The views of a scene show one set of named points, each view turned or mirrored, and shifted as a whole, with a little noise and some points left out.

Scene 1
View 1
Z281: [-13  -4  15  -5  -2 -14  -6  10  -2   0   8 -17  -2   1  -5   7   0 -11
  -4   2   2   5  -5  -3  -3   7 -18  -7   3   6  -2   4  -8   0  -8  -3
   4   0   3   5  15   6   9   8  -5  -1]
Z554: [ -4   2  22   0   8  -7 -11   8  -2   5   2 -16 -11   6 -12   6  -4   0
  -8  -1   5  -1   3  -8  12   5 -23  -7  -1   2  -3  -3 -10   9 -12  -6
   2  -1   8   5  10  -9   5   1  -3  -2]
Z91: [ -1   2   1  -9  16 -12   7  -4 -10   1  -3  -6  -5   2   6  -5   0  -8
   2  -7   6  -3 -18   0   5  -5   2   5   7  -2  -3   8   7 -21  -2   2
  -6  -6   2  -4   1  -8   4   5   5   2]
Z718: [  4   4  -2  -7  22  -7   4  -6  -6   3  -7  -2 -11   3   4  -8   0  -6
   1  -9  10  -4 -13  -3  10  -6   3   5   4  -6   0   5   7 -17  -6   0
  -8  -4   3  -4   0 -18   1   0   4   0]
Z490: [ -2  -1  29  -8  18  10  10   3 -22   2  -5   4  -9  12   1   2   4   0
 -10  -1 -16 -14 -17  -4  20  -9 -19  11  14   3 -18   8 -11  -9  17   7
 -13  -6  18  -7   4 -12 -11  -3  11   5]
Z653: [  2  -2  10   3  15   2 -10   4   1   0  -1  -5  -9   3 -15  -1  -5  -8
 -10   1   9   3   5  -8   9   0 -14  -5   1  -4   3  -6  -8   2 -16  -5
  -2   1   7   1  11 -17   3   2  -4  -4]
Z275: [  6   2  -2  -7  27   4   7  -8 -10  -1  -9   9 -10   5   2 -11   1  -8
  -4  -7   5  -8 -14  -1  13 -11   5   9   8  -8  -2   4   5 -23   1   4
 -11  -3   6  -9   0 -23  -3  -1   7   0]
Z482: [-11   4  17 -12   5 -21   7   4 -14   6   2 -19  -6   2   9   5   3  -3
   5  -7  -1  -4 -21  -2   4   1 -13   2   7   7  -9  14   2 -12   4   2
  -3  -7   4   3   5   6   5   5   5   2]
Z131: [ -3  -3  12  -1   8  -2  -6   7  -3  -2   3  -5  -6   4  -9   2  -2  -9
  -8   1   2   1  -1  -3   6   0 -14  -2   3  -1  -1   0  -8  -3  -8  -3
   0   1   6   0  12  -9   2   5  -3  -2]
Z412: [  4  -7 -14  -3  13   2   1  -2   1 -11  -2  12   1   0  -4  -9   2 -22
  -9   0   6   4  -5   2  -6  -7   9   4   7  -8   6   4   1 -21  -7   3
  -5   2   1  -7  12 -13   4  10  -3  -3]
Z68: [  0   1  -3  -6  14 -11   3  -3  -5  -1  -3  -4  -5   1   5  -6  -1 -11
   1  -6   7   1 -13   1   2  -3   1   2   5  -2   1   6   6 -18  -7  -1
  -5  -3   1  -2   5  -9   6   7   0  -1]
Z257: [ -3  -6   5  -1   6  -1  -7   5   1  -6   3  -2  -2   1 -10   1  -1 -15
 -10   2   6   6   3  -2  -1   1 -10  -3   2  -2   3  -1  -7  -4 -10  -2
   0   2   4   1  14  -8   6   7  -6  -4]
Z35: [ -6  -1   1  -9   5 -18   1   2  -4  -1   2 -11  -3  -1   4  -1   1 -11
   1  -4   8   3 -13   0  -4   1  -3  -1   3   1   1   7   4 -14  -6   1
   1  -2   0   1   8   0   9   9  -3  -1]
Z887: [-13   0   2  -8  -7 -29  -6   7   1   1   8 -25  -1  -3   3   4   0 -12
   5  -3   9   9 -10   0 -12   9 -11  -9  -1   6   4   8   1  -6 -12  -4
   7  -2  -5   8  13  13  15  14  -9  -3]
Z785: [  2  -1  26   3  18  13  -8   6  -4   1  -1   0 -13  10 -19   3  -4  -1
 -17   2  -1  -4   8 -10  20  -2 -24  -2   3  -2  -6  -8 -16   9  -8  -4
  -4   0  15  -1  11 -21  -5  -3   0  -3]
Z634: [ -9   2   1  -5  -3 -29 -12   6   5   3   9 -28  -6  -5  -1   4  -5  -8
   6  -4  16  11  -2  -4  -8  11 -11 -15  -6   3   8   1   2   0 -24  -9
  10  -1  -6   9  11   5  17  11 -10  -4]
View 2
Z490: [ -4   4  -4  10   1 -20   0 -26  13   9   2  -1  -1   2  -8  10  25 -11
  12  -2 -18  -9 -10 -11  14  12  -3   4 -13 -18   2   1  -6  -1  -5 -16
 -12 -23   3 -20  -9  21 -12 -21  -1   1]
Z35: [  1  -7   1  15   5  -2   2  -2  -3   0   6 -10  -8   1   3  19  -4   9
  10   3 -10   2   7  11  19  -5  -1   7   7   2   8  -3  -2   6   0   6
 -12  -4   2 -12  -8  11  10   5   4  -7]
Z281: [  4  -1  -6  14   0   4  -2  -3   1  -6   7  -5  -1  -3  -1  21   4   9
  -4  -1 -14   2  10   2  14   5   0   0  15   7   3  -3   7   7  -3   6
  -6   0 -12 -13  -4   7   9  -3  -1   5]
Z785: [ -1  10  -3  -4  -5  -9   2 -14  12   5  -3   9   5   6  -5   1  27   6
 -12   4  -4  -3   2  -1   5  11   7   2   4  -6   2  19   2   2 -15 -17
   0 -11 -13   4 -10   8  -4 -14  -9  13]
Z91: [ -3  -8   3  13   5 -12   4  -8   0   8   3 -11  -9   5   0  13   1   2
  18   4  -8  -3   2  12  20  -6   0  11  -4  -7   9   2  -7   3  -1  -2
 -15 -12   8 -14 -12  16   5   1   5 -12]
Z634: [  7  -9  -3  14   2   7   2  10  -6 -10   9  -9  -4  -1  -1  22 -11  18
  -4   1  -8   6  26  18  15  -6   7   0  24  10   6   4   7   4  -7  17
 -10   5 -15  -4  -9   1  20   9   4  -3]
Z131: [ 1  2 -1  6 -1 -3  2 -7  4  1  0 -1  0  2  3 11 13  9 -3  4 -7  1  5  5
 13  2  2  3  6  1  4  6  0  5 -5 -4 -5 -6 -5 -7 -6  9  5 -5 -3  6]
Z68: [ -2  -6   5  11   5  -6   4  -5  -1   7   1  -9  -9   6   4  13  -1   8
  12   6  -5   1   2  14  19  -9   0  11   0  -3  10   4  -8   4  -1  -3
 -11  -8   7  -8 -11  14   8   3   4  -9]
Z887: [  7  -8  -4  21   1   7   1   5  -7  -7  11 -12  -6  -3   0  27 -10  13
   3  -2 -12   5  18  12  18  -4   2   2  19  11   6  -8   5   7   0  16
 -11   4 -10 -14  -5   6  18   6   6  -4]
Z412: [ -5   0  10   5   6  -1   2  -8  -4  13  -4  -2 -10  10  18   9   5  15
   6  12   1   3  -9  15  20  -9   0  17  -4   6  12  -1 -11  14   8 -10
  -3  -3  16  -5  -4  14  10   4  -1  -3]
Z257: [ 1  2  1  5  0  3  1 -3  1  1  0  1 -2  3  8 13  9 15 -6  6 -5  2  3  7
 14  0  1  6  9  8  6  3 -1  9 -1 -6 -1 -1 -2 -4 -4  8  9  0 -3  7]
Z653: [ -2   2   1   0   0  -8   5  -6   5   5  -3   2   0   7  -1   2  14  10
  -5   6   0   0   5   9  11   1   6   7   5  -5   7  17  -2   1 -11 -10
  -4  -8  -8   3 -12   9   3  -3  -3   4]
Z275: [ -8  -4   6   5   7 -18   7 -14   4  15  -4  -5 -10  11   3   3   8   1
  18   8  -2  -5  -7  12  18  -8   0  16 -12 -13  12  10 -14   2  -2 -15
 -13 -18  14  -5 -15  18  -1  -1   3 -10]
View 3
Z91: [  5   0  13  11   9  -9  -3   1   2  -3  10  -9  -8   2  -5   1   3  -6
  -6   0  -2  22  -8   5  -5  15   0  -5   4   3  -8   6  -9  -3  18   4
 -12  -2  10  -1  16 -16   7 -13   9  14]
Z490: [  7  -7  19   7 -16  -2 -21 -20   0  24  20  -6 -11  11  -6 -15  14   0
   3  -6  -5   9  -4  -3 -17  13  -5   7  -3  -6  -6  16 -16 -11  14   6
  -9  12  -1  19  16 -17  -5   1  14   7]
Z887: [  6  -9   1   9   6   5  21  14  -7 -14   7 -16   0  -1  -6  11  -6 -19
  -2  17   0   7  -5  23  -5  12  -1   2  -2   7  -7   1  13   9   7 -15
  -7   0  21  -4  -8 -17   9 -12   0  18]
Z554: [ -6 -15  -1   8  -7   4  15   1  -9  15   8 -10   4  -4   1   0   6 -15
   0   7  -8  -5  -5  10  -7  -5  -1  -4 -10   2   2   3 -10   2   1  -1
   4  13   8   8   2 -10   2   7  -4  17]
Z412: [ -8  12   7   5  12 -12  -3  -1  -3  -8  -6 -12  -2  20 -15  -2  -6   0
 -14 -12   5  11   1   0  -2  14  12  -8  -4   9 -15  -2   0  -1  14   8
  -2  -2  10  -7  13  -5   7 -16  10  15]
Z131: [ -6  -4   3   5  -3  -1   6  -3  -7   8   4 -10   2   6  -6  -3   1 -10
  -3   0  -3  -1  -2   7  -6   5   5  -2  -9   5  -4   2  -5   0   5   2
   1   7   6   7   5  -8   2  -2   2  14]
Z275: [ -4   6  14  11   8 -16 -12  -5   4   5   9  -8  -7   7  -5  -6   8   2
  -9 -12  -4  22  -8  -6  -2   9   4 -11   1   3  -8   6 -19  -9  20  15
  -8   0   3   0  27 -12   6 -12  11  14]
Z634: [ -2 -12  -5  10   8   5  30  19  -8 -10   3 -15   5  -9  -2  14  -7 -23
  -3  17  -2   4  -7  23   0   2   2  -6  -4  10  -2  -4   8   9   4 -12
  -1   0  20  -6  -8 -12  10  -7  -7  21]
Z35: [  4  -4   6  10   7  -3   9   7  -3  -8   7 -13  -4   2  -8   4  -1 -11
  -5   5   0  12  -5  14  -4  14   1  -3  -2   6  -9   3   4   3  13  -5
  -9  -1  17  -3   5 -15   9 -13   5  17]
Z257: [ -8  -1   0   3   1  -1  10  -1  -9   1  -2 -11   3  11  -9  -2  -2  -8
  -6  -2   1  -1  -1   7  -6   4   8  -3  -8   7  -8  -3  -1   2   3   0
   3   6  11   2   2  -7   5  -5   1  14]
Z482: [ 13 -13  13  12  -3   1   1   2  -1   2  19 -10  -9  -4  -3   2   7 -13
   4  13  -3  16  -9  14 -11  15  -9   4   1   1  -5  13  -1  -1  16  -9
 -14   2  13   6   5 -24   4  -8   6  13]
Z68: [  0   2   9  11   9  -9   1   3   1  -4   6 -12  -4   4  -6   2   2  -6
  -7  -1   0  18  -7   6  -2  12   2  -8   2   5  -9   4  -5  -3  16   4
  -7  -4  12  -3  13 -13   9 -13   6  16]
Z718: [ -2   2  10  13  11 -11  -3   1   3   1   8 -10  -3   0  -2   0   5  -4
  -8  -4  -4  22  -9   0   1   8   3 -13   4   3  -6   6 -17  -6  18  10
  -8  -2   9  -2  20 -12   8 -12   6  16]
Z653: [-13  -4  -2   5  -1  -3  10  -3  -9  10   1 -11   5   5  -3  -1   2 -10
  -7  -3  -4  -4  -2   3  -3  -5   7  -8  -9   5  -1  -2 -11  -1   2   7
   7   9   7   4   7  -5   4   1  -2  16]
View 4
Z257: [  5  -1  -6  -9  11   7   0  -3 -15  -4   0  -7   4 -14   5  -1   2   2
 -11  -2  -5   3  12   0   1  -1   3   5   4  -1   0 -10  -2   2  -3  -8
  -1   5  -3  -1   8  11 -12  -3  10   5]
Z281: [ 11  -7   1 -12   6   1  -9   1 -11  -5   1 -13   3 -11   0  -7   3  11
 -17  -2  -4  -2  17 -17   5  -5  -1   7   3   0   9 -14   1   8  -9  -6
   3   0   0  11   1  10 -12  -2   6   8]
Z68: [  1   0   7   0   7   8  -3  -1 -18   2   2  -9  -1 -14   7 -13  13  -4
  -4   0   0   3  -6   5   3   1 -11   6   3   1  -4  -2   2  12   2   9
   3  -3   3   2  10   1  -5  -7  13   6]
Z718: [ -4  -2   4   6   2   4   2   0 -18   4   1  -9   1 -12  14 -12  18 -15
  -5   3   0   2 -12   5  -3   2 -12   7   3   2  -9   6   1  12   6  13
   4  -2   2   3  11   1  -3  -6  11   3]
Z35: [  7  -3  10  -6   7   7 -10  -3 -14  -1   3 -10  -2 -14   1 -15  12   4
  -6  -1  -1   1   2  -5   7  -1 -10   6   2   3   2  -7   3  11   0   4
   4  -3   4   6   5   3  -6  -6  12   8]
Z275: [ -7   4  -3   8   1   5  13   5 -19   2   1  -4   5 -15  14  -8  20 -19
  -5   6  -2   8 -17  12  -3   4 -16   5   2   0 -20   7   0  13   7  14
   6  -3   1  -4  11   1  -3  -7  10   5]
Z412: [  1   9   1  -4  15  14   5  -5 -21   1   1   2   2 -23   3  -9   7  -4
   0  -1  -6  11  -5  20   6   1  -6   3   1  -1 -13  -6  -2   5   5   4
   2   4   2 -12  12   4  -8  -4  15   8]
Z554: [  3 -11 -12  -6   1  -3  -1   2 -12  -8  -2 -19   4  -2  14   5   4  -4
 -23   1  -1  -5  13 -19  -9  -2   6  10   6   1   6  -6  -2   5 -10  -9
   0   3  -7  15   5  14 -14  -4   2   0]
Z634: [ 11 -12  14 -13  16   9 -26 -13 -17  -1   2 -24 -10  -6   0 -13   3   5
  -7  -6   3  -8  16 -16   1  -2   5  12   5   4  22 -11   2   2  -7  -8
  -3   4  -3  15   5   6  -8  -4  16   0]
Z785: [ -4  -6 -27   0  -2  -5  19   8 -12  -9  -4 -10  11  -5  21  15   3 -11
 -26   5  -6   2  10  -8 -14   0   6   8   6  -4  -9   0  -2   2  -8 -10
  -2   5 -10   3   8  18 -16  -3  -1   0]
Z887: [ 14  -9  16 -14  11   7 -23  -6 -14  -2   5 -18  -6 -12  -5 -18   5  13
  -6  -6   1  -4  14 -15   9  -4  -4   8   4   3  17 -15   3   7  -7  -2
   1  -1   4  13   2   5  -9  -4  14   6]
Z490: [ -5  -2 -19   7 -18 -12  25  25  -6  -8   0   0  19 -12  15   3  16  -2
 -26  10  -7   9  -3 -11  -3  -3 -18   2   2  -3 -23   0   0  22  -3  11
  14 -10   5   7   0   7  -8  -6  -6  14]
Z131: [  3  -4  -8  -4   5   2   3   2 -14  -5   0 -10   5 -11   9   0   5   0
 -16   1  -4   2   9  -5  -1  -1   1   6   3  -2  -4  -6  -1   6  -4  -6
   2   2  -3   5   7  12 -12  -4   6   4]
Z482: [  7 -10   7  -3  -8  -5  -6   9  -9  -2   3 -14   3  -9   4 -16  15   6
 -16   2   1  -2   3 -20   4  -5 -17   5   1   3   3  -7   6  19  -5  12
  11 -11   8  18  -1   0  -5  -6   5  11]

Which points are out of place in each view (at most two, in the order of its rows)? Write none if all are in place.
view 1: none
view 2: Z653
view 3: none
view 4: none

Scene 2
View 1
Z70: [  6  -2  -5  -1 -15 -14   5 -15 -11  -4   4 -11  -5   2   4  -9  -4  -5
   2  -2   2   8   9   1   3   1   8   2 -11  -4 -13   5   4   1   7   1
   0   2  -6  -7  -6  -3  10  -3   2   2]
Z438: [ 16 -11  -8  -7 -21 -15  -3  -7  -9  -9  -3 -14  -3  -5   2  -2  -9  -1
  -4   4   1   9   5  -3   5   1   2   4  -6  -1   2  -2   8   4   9   1
 -12  -4  -3   8  -3   4   3   7   3  -5]
Z50: [ 12 -11 -14   1  -5 -11   2 -16   1   5   6  -8 -12  -3   7   7   0  -5
  -3   3   4 -17   7  -5   2  17  -5  -2 -18   1 -15  -6  11  10   5  -1
   6   8   0   0 -18   3  21   3 -13  -4]
Z706: [ 14 -10 -15  -1 -13 -23 -10  -7 -18 -11   4 -21   3  -3  -5  -5 -12  -3
  -3   4  -8   6   3  -2  11  -9  12  -5  -1  -4   6   0   3 -10  21  -1
 -10   5   2   6  -7  -7 -12  10   4  -4]
Z19: [  2  -8  -7   3  -6 -12   6 -11  -8   0  11  -5 -10   0   4  -2  -6  -3
  -1  -3   0  -3   6   4   0   6   3  -2 -15   0 -15   4   3   1   6  -7
   5  -1   0  -9  -2  -1  16  -4  -1   3]
Z458: [  8  -3   4  -7 -26  -8  12 -10  -6  -5  -1  -4  -9   0  10  -9  -4  -4
  -1  -4   8  16   8   1  -2   5   0   9 -11  -1 -12   4   6  10  -5   1
  -7 -12 -10  -5   4   6  18  -7   4   3]
Z123: [ 14 -19 -14  -2  -9 -14  -6  -5  -9  -5   4 -13  -5  -6   1   5 -10  -1
  -7   4  -4  -4   0  -3   7   5  -2  -2  -8   3   2  -5   8  -1  13  -7
  -5   0   4   7  -4   3   3   7  -3  -6]
Z938: [ -4  -5  -4   6  -3 -10   8 -10  -8   1  16  -1 -13   3   5  -5  -6  -5
  -1  -8   2  -1   6   7  -3   5   2  -3 -18   0 -20   7   0  -1   3 -11
  11  -3   1 -16   1  -2  18  -7   1   7]
Z494: [ 11 -13 -14   1  -4 -17  -3 -12  -7   1   7 -11  -7  -4   1   5  -7  -3
  -4   3  -1 -12   3  -4   5   8   0  -5 -13   1  -6  -5   8   0  13  -4
   2   8   4   3 -12   0   8   6  -7  -5]
Z351: [  2  -5  -2  -2 -14 -10   8 -11  -8  -3   7  -4 -10   1   6  -6  -6  -4
  -1  -6   3   7   7   4  -2   4   2   2 -14  -1 -13   5   2   4   1  -5
   0  -7  -5  -8   3   1  16  -6   4   3]
Z408: [  8 -10  -5  -3 -14 -12   3  -5  -9  -5   4  -7  -9  -1   3  -2  -8  -3
  -3  -2   0   5   4   1   3   2   0   2 -10   1  -6   1   5   2   6  -5
  -4  -7  -1  -2   1   4  11  -1   2   1]
Z670: [  5   0  -7   0 -12 -12   9 -21  -3   3   5  -5 -11   1   7  -4   4  -7
   3  -1   8  -5  14  -1  -3  14   1   3 -18  -4 -24   0   8  10   3   4
   8   8  -9  -8 -15  -3  23  -4  -7   1]
View 2
Z351: [ -2  -1  -3   2   1   5  -1   4   4  -3   3   3 -10  -3   2 -11  -6   0
   5   2  -7   2   0   1  -6  -2  -9   7   2   6   2   2   2  -6  -3  -6
 -11  -4  -5   7   1   4  -2   3  10  -8]
Z458: [-10  -1  -6  -3  -3   3   0  11  -1   6   7  11 -16  -6  11 -15 -12   1
   6   9  -8   3   4   1  -6   0 -12  10   6   0   0   5  -2  -8  -5  -3
 -13  -1  -9   8   4   6  -4   6   5 -10]
Z494: [  9  -3  -4   1  11   1  -6 -12   0 -14  11   0  -1   3 -11   6   1   4
  -2   0  -6  11  -3  -2  -2   8   5   1   1   1   1  -7   6 -13  -1  -9
   7   3   6   0  -3   2  -4  -4  17  -2]
Z70: [  2  -2  -4   3   5   2  -2  -1  -5 -10  12   7 -16  -1   4   0  -3   1
  -1   4  -6   4  -5   4  -5   2 -10  11   9   3   6   3  10 -10  -4  -1
   0   5   4   4   5  11   0   3  15  -5]
Z670: [ -5  -6 -14   0  13  -2   2   5  -1  -6  10   4  -1  -2   8   0   2  19
   4   3 -11   5  -9   3  -7   9  -6   9   2   2   2   4   5 -15  -3  -9
   2   6   0   6   5  11   2  -4   8  -9]
Z938: [  5   0  -4   6   8   8   3   4  12  -9  -3  -6   1  -3  -4  -8   0   6
   3  -6  -7   0  -6   1  -9  -1  -6   4  -5   8   1   2   4  -5  -1 -12
 -10  -7  -6   7   0   2   2  -4  11  -7]
Z50: [ -2  -7 -13  -6  15  -2  -5  -6  -4  -7  14   5   6   3  -4   5  -1  17
   2   5 -12  13  -2  -4  -2  14   7   1   0  -4  -1  -5   0 -19  -3 -13
   7   7   3   3  -2   4  -5  -5   9  -5]
Z438: [  1  -1   1  -5  -5   2  -8  -8 -11  -3  16  15 -25  -1  -4  -2 -14 -12
  -2  11  -4  10   9  -2   2   1  -3   6  14  -2   1  -6   3  -9  -5   3
  -1   3   4   1  -1   4 -10   7  15  -2]
Z706: [ 17   2   8   3  -2   5  -9 -19  -9 -16  15   8 -29   2 -12   7  -9 -22
  -8   3   3   8   3   0   3  -3  -6   8  17   3   6  -7  15  -7  -1   5
   6   3  13  -3   0   6  -8   6  27   2]
Z408: [  2   0  -1  -2  -1   5  -5  -2  -1  -3   8   6 -13  -1  -4  -7 -10  -7
   2   4  -6   7   6  -2  -2   0  -4   5   5   2   1  -3   1  -7  -3  -4
  -7  -3  -2   5  -1   1  -6   3  13  -5]
Z123: [  8  -2   0  -3   2   3 -10 -15  -5  -7  15   8 -11   3 -14   2 -10 -10
  -3   6  -5  15   9  -5   3   4   5   1   7  -2  -1 -10   3 -10  -3  -4
   2   2   4  -1  -6  -2 -10   3  18   0]
View 3
Z408: [ -2  -6   1   1   3 -10  10   1   4   7  -2  -4  -4   1   5  12   0  -3
   1  16  -3  -1   0   2   1   2  10   2  -2   4  -1   7   0   3  -3   0
   1  -5   4   2  -1   9   9   5  -2   3]
Z670: [ -9  -3  -5   6  13   1   3   6  -9   2  -4  10   0   1  -5   5   2   9
  11  15 -12  13   7   7 -15  21   3   6  -1  11   7   3   8  -1   7   3
   7  -7  -7   3   1  10   4  -2   1  -2]
Z706: [-11  -4  -4  -9 -10 -17   2   4  12  16   1 -15  -5   2   4  29   1  -3
  -3  25  -3 -18  -7  -5  -2   2   6 -14   3  -7  -1   4  18   7  -6  10
  10 -22   7   2   3   0  18   7 -19   0]
Z50: [-19  -8   0  -3  19  -5  -2   8  -8  -7  -7   7   1  -1 -11   5   2  10
   1  14  -5   8   5   4  -5  14  -8   8   1   3   0  10  13  -2  10  -1
   3  -5   4   2   0   8   4   6  -1  -2]
Z458: [  4  -6  -3   7  10  -1  15  -4   0  11   0   6 -10   6   8  10  -6  -7
   3  13 -10   9   2   3  -2   7  24   6  -5   7   2  10  -7   1  -4   5
   5   0  -6   3   1  18  10  -4   6   7]
Z70: [ -2  -3  -6   3   0  -5   6   2   1  13   1   1  -3   2   4  14   1  -1
   7  17  -9   2   2   3 -10  11  11  -3  -2   6   5   3   5   5  -2   5
   7 -10  -4   2   1   8  10  -1  -5   1]
Z123: [-14 -10   3  -6   5 -15   3   4   6   2  -6  -7  -3   1  -1  17   0   0
  -8  17   1  -8  -1  -2   6   0   0  -1   2  -4  -6  11  10   3  -1   2
   2 -11  13   2   0   5  11  11  -9   2]
Z19: [-1 -3  0  5  2 -7  8  5 -1  7 -4  0  3 -3  0  7  5  4  8 13 -5  6  4  7
 -5  8  3  5 -2 10  3  0  1  4  2 -4  1 -7  0  2  0  5  2  3 -3  0]
Z438: [-11  -8  -3  -6   4 -12   6   1   7  10   2  -4 -12   7   4  23  -6  -5
  -6  22  -6 -10  -4  -6   0   6  12  -5   2  -6  -2  14  12   3  -6  12
  11 -12   4   4   3  10  20   4  -9   4]
Z351: [ 4 -4 -1  7  4 -4 11  1  1  9 -2  1 -2  0  5  8  0 -2  7 13 -7  6  3  6
 -3  5 12  4 -4 10  2  3 -4  4 -3 -1  1 -3 -2  1 -1  9  5  1  1  2]
View 4
Z70: [ 13  -4   6   2   5   3  13   0  -5   9   2   5  -4   2   9   9  -7  -4
  -3   0   1   5  -9  -1   6   3   1  -5 -10   5 -10   1  -4   5  -1   1
  -1   0  -3  -4  -1  -2  -1   9  -7   3]
Z123: [ -7   3  -6   4   3   1   5  -2  12   6  -5  18  -8   3   9   4   0  -6
  -9  -7  -8   6   8   3  -9  -5  -1 -14  -6   7  -1   2   2   2  -1  -2
  -3  12  -8  -3  -3  -8   2  -1 -11   0]
Z494: [ -4   0  -5   6   2   8   8   2   5   3  -8  10   5   0  11   2   0 -13
  -5  -5  -9  12  -4  10  -4   3  -4 -11  -6   6 -11   4   6   1   6  -7
   3  14 -13  -5   2  -3   1   0  -5   6]
Z458: [ 15   6   0  -2   6  -3  11   1  -3   8   7   2 -10   6  19  18 -11   0
   1   6  15   8  -6  -7  12   8   2 -13  -3   1  12   9  -3   9  -8  13
 -10  -5   1 -11  -6   0  -1   0  -3  -2]
Z50: [ -2   4  -8   9   1  10  11   6   2   1  -6   6   7   4  25   3  -5 -13
  -3   0   0  18  -8   7  -1   8  -6 -15  -7   2  -4  15  11   2   6  -7
   1  16 -11  -6   6  -2   2 -10  -5   6]
Z938: [  5   0   0  -1   4   5   7  -1   2   7   1   1   7 -12   6   8  -5 -13
   5   2  -4  10 -12   8  14  14   0  -4   1  -1  -7  -1   2  10   2   8
  -2   1 -13 -12  -3   6  -2  10   8   8]
Z351: [11  1  1 -1  6  1  9 -1  0  7  3  3 -3 -3 10 11 -8 -6  1  3  4  6 -7  1
 10  9  1 -7 -3  1 -1  1 -1  8 -3  9 -4 -2 -5 -9 -5  1 -1  7  2  2]
Z438: [  5   1   0   3   6  -2   9  -2   4   9   0  15 -15  10  12   9  -5   2
  -9  -4   2   3   6  -6  -5  -6   2 -13 -11   8   1   3  -6   3  -5   0
  -5   4   1  -1  -3 -11   1   3 -16  -3]
Z670: [ 13  -2   1   7   2  11  15   7 -11   4   0  -1   8   1  21   8  -9 -10
   2   5   7  15 -18   4   9  13  -3  -8  -9   1 -10  12   6   5   5  -4
   1   8  -7  -7   5   1   2  -2  -2   8]
Z408: [  4   1  -1   1   6  -2   8  -2   5   8   1  10  -7  -2   9  10  -4  -5
  -3  -1  -1   4   0   0   3   3   1 -10  -4   3   1   1  -1   6  -4   6
  -5   1  -5  -6  -5  -2  -1   6  -5   1]
Z19: [  5   0  -1   1   3   4   8   0   2   6   0   4   4  -5   8   6  -4 -10
   0   1  -4  10 -10   6   7  10  -1  -8  -3   1  -7   2   3   6   2   3
  -1   3 -11  -8   0   2  -1   5   2   5]
Z706: [  1  -9   2   5   4  -1   8  -7   4  11  -6  20 -13   5  -2   3   2   0
 -14 -10 -16  -4   8   0 -13 -12   5  -6 -16  12 -15  -9  -8  -1  -2  -7
   1   7  -3   4  -4 -14   0  13 -19   0]

Which points are out of place in each view (at most two, in the order of its rows)? Write none if all are in place.
view 1: Z494
view 2: Z70
view 3: Z438
view 4: Z458
